Points on a hilly landscape, in no order, each with its height.
From any point a ball rolls to the lowest of the 5 points nearest to it. It stops when none of these is lower. Distance is the straight distance between rows; heights are no part of it.
q_608 height 439: [ -5   4   7   9 -22  16  14  38  16 -27]
q_99 height 292: [ -6  25  -6  -9  16  -1 -17 -26  -5  16]
q_900 height 181: [  6  11 -10 -14   2  -5  -9 -12  -4   1]
q_736 height 567: [-35 -23  15  19  17  10   0  12  -1  13]
q_494 height 360: [ 56  -3 -16  -2   6 -11  17 -31  -9   3]
q_7 height 424: [ 51  -1  -8  -8  12 -12   8 -42  -9  14]
q_598 height 122: [ -7  15  -7  -9   4  -1 -10 -13  -4   2]
q_363 height 194: [-28 -21  22  16   4  13  12  30  11   0]
q_453 height 242: [-27 -30  28  15   4  18   5  30  12   8]
q_105 height 499: [-36 -27  20  16  18  10  -4  13  -1  18]
q_442 height 727: [-36 -15  13  18  22   8  -2   1  -2  21]
q_279 height 362: [-36 -39  35   6   2  18  -4  36  19  13]
q_386 height 223: [-21   6  -1  14   6   8   5   7  -1  -6]
q_137 height 231: [-14  19  -6  -1  16   0  -6 -14  -3   8]
q_294 height 160: [  9   7  -8 -13 -11 -10 -12  -6  -5  -6]
q_241 height 431: [  0  28  -8 -17  28  -3 -18 -35   2  29]
q_620 height 196: [-11   7   1   3 -14   5   4  17   5 -23]
q_990 height 345: [ 46  -8 -13 -12  -1 -13   5 -23  -8   5]
q_940 height 148: [ 12  18  -5 -18  15  -6 -15 -28  -3  16]
q_288 height 307: [ -5   3   1   4 -23   1   9  29  11 -29]
q_62 height 238: [ 19   6  -9 -17  -2 -12 -10 -19  -6   1]
q_551 height 641: [ 28 -10  -3  -7 -41 -12   7  32  10 -31]
q_13 height 427: [  5   5  -1  -4 -26  -1   6  29  15 -30]
q_200 height 332: [-20  25  -7   5  37   5 -12 -28  -6  35]
q_140 height 312: [-22  13  -6   8  11   7  -2  -4  -4   3]
q_233 height 399: [-30  13  -5  15  29   7  -8 -21  -9  28]
q_248 height 322: [-19  26  -7   2  23   3  -9 -21  -5  18]
q_529 height 89: [-15  31  -7  -4  41   5 -15 -30  -4  35]
q_514 height 735: [-33  -8   7  18  16   5  -2   2  -5  15]
q_878 height 666: [ 36 -14 -10 -12 -26 -12   3   4  -9 -20]
q_355 height 477: [-31   8  -2  15  22   6  -1 -12  -6  16]
q_395 height 359: [-37 -31  27  15  12   9  -4  17   6  17]
q_547 height 162: [-20 -16  17  16  -3  17  22  33  13 -10]
q_197 height 150: [-23   1   7  15   0  14  11  18   5  -7]
q_98 height 522: [-30  -3   8  19  14  12   6   9  -3   7]
q_568 height 123: [ 34  -9  -9 -12 -17 -11  -2  -8  -9  -9]
q_418 height 651: [ 30 -11  -8  -8 -32 -15   4  18   0 -26]
q_849 height 341: [ 29   5  -6 -20  15 -11 -14 -38  -3  23]
q_85 height 361: [-21  24  -4   4  31   5  -8 -22  -7  23]
q_332 height 232: [  2   9  -4  -9 -12  -5  -4   2  -1 -10]
q_350 height 358: [ 52  -9 -18  -5  -3 -12  16 -22 -16   2]
q_439 height 256: [-31 -31  27  14   6  12   5  26   9   8]
q_478 height 195: [  2   2  -3  -4 -21  -3  -1  15   7 -24]
q_224 height 327: [ 19   1  -5 -13 -18  -9  -5  -2  -3 -12]
q_318 height 363: [-24  14  -3   6  14   6  -2  -7  -6   7]
q_434 height 204: [ -5   6  -2   1 -16  -2   0  11   5 -18]
q_245 height 234: [-27 -12  15  16   5  14   7  17   6   3]
q_430 height 313: [ 36  -6  -7 -11  -8 -11  -5 -23  -8  -1]
q_435 height 331: [-28   2   7  13   9  11   5   4   0  -2]
q_244 height 381: [ 50 -14 -13  -5  -8 -13  12 -19 -13   1]
q_68 height 260: [ 11  22  -4 -17  19  -6 -17 -33  -1  23]
q_425 height 318: [ 30   5  -9 -18   8  -9 -10 -32  -3  16]
q_913 height 129: [-18  -3   8  16  -5  12  12  21   6 -13]
q_283 height 161: [-14   8   2   7  -5   5   9  10   7 -16]
q_368 height 191: [-11  12  -5   0   0   1  -2  -2  -3  -5]
q_639 height 645: [ 29 -10   2 -10 -45  -6  12  43  15 -34]
q_699 height 588: [ 17  -2   3  -4 -37  -5   6  39  13 -32]
q_607 height 801: [ 40 -16 -10  -8 -30 -14  13   8  -7 -19]
q_457 height 637: [ 24  -8  -5 -12 -28 -14  -2   8  -1 -23]
q_755 height 310: [ 36  -1  -6 -16   1 -12  -5 -29  -8  11]
q_201 height 448: [ 15  -2  -5  -8 -29  -7   0  22  11 -27]

Two balls start at each pair of points below. Name the first point that both come to, or write never.
q_418 and q_699: q_478
q_434 and q_386: q_913
q_514 and q_98: q_197

Call two points neighbours if one is among the 5 nearest of the other. Go from one point of each pair to the other, from neighbour to neighbour, staying as low as possible. Name the highest point that can't be avoided.
q_940 and q_913: q_99
q_568 and q_478: q_430
q_598 and q_478: q_386
q_478 and q_913: q_620

Where does a ball stop that starts at each point below?
q_355: q_598
q_457: q_568
q_639: q_478
q_453: q_913
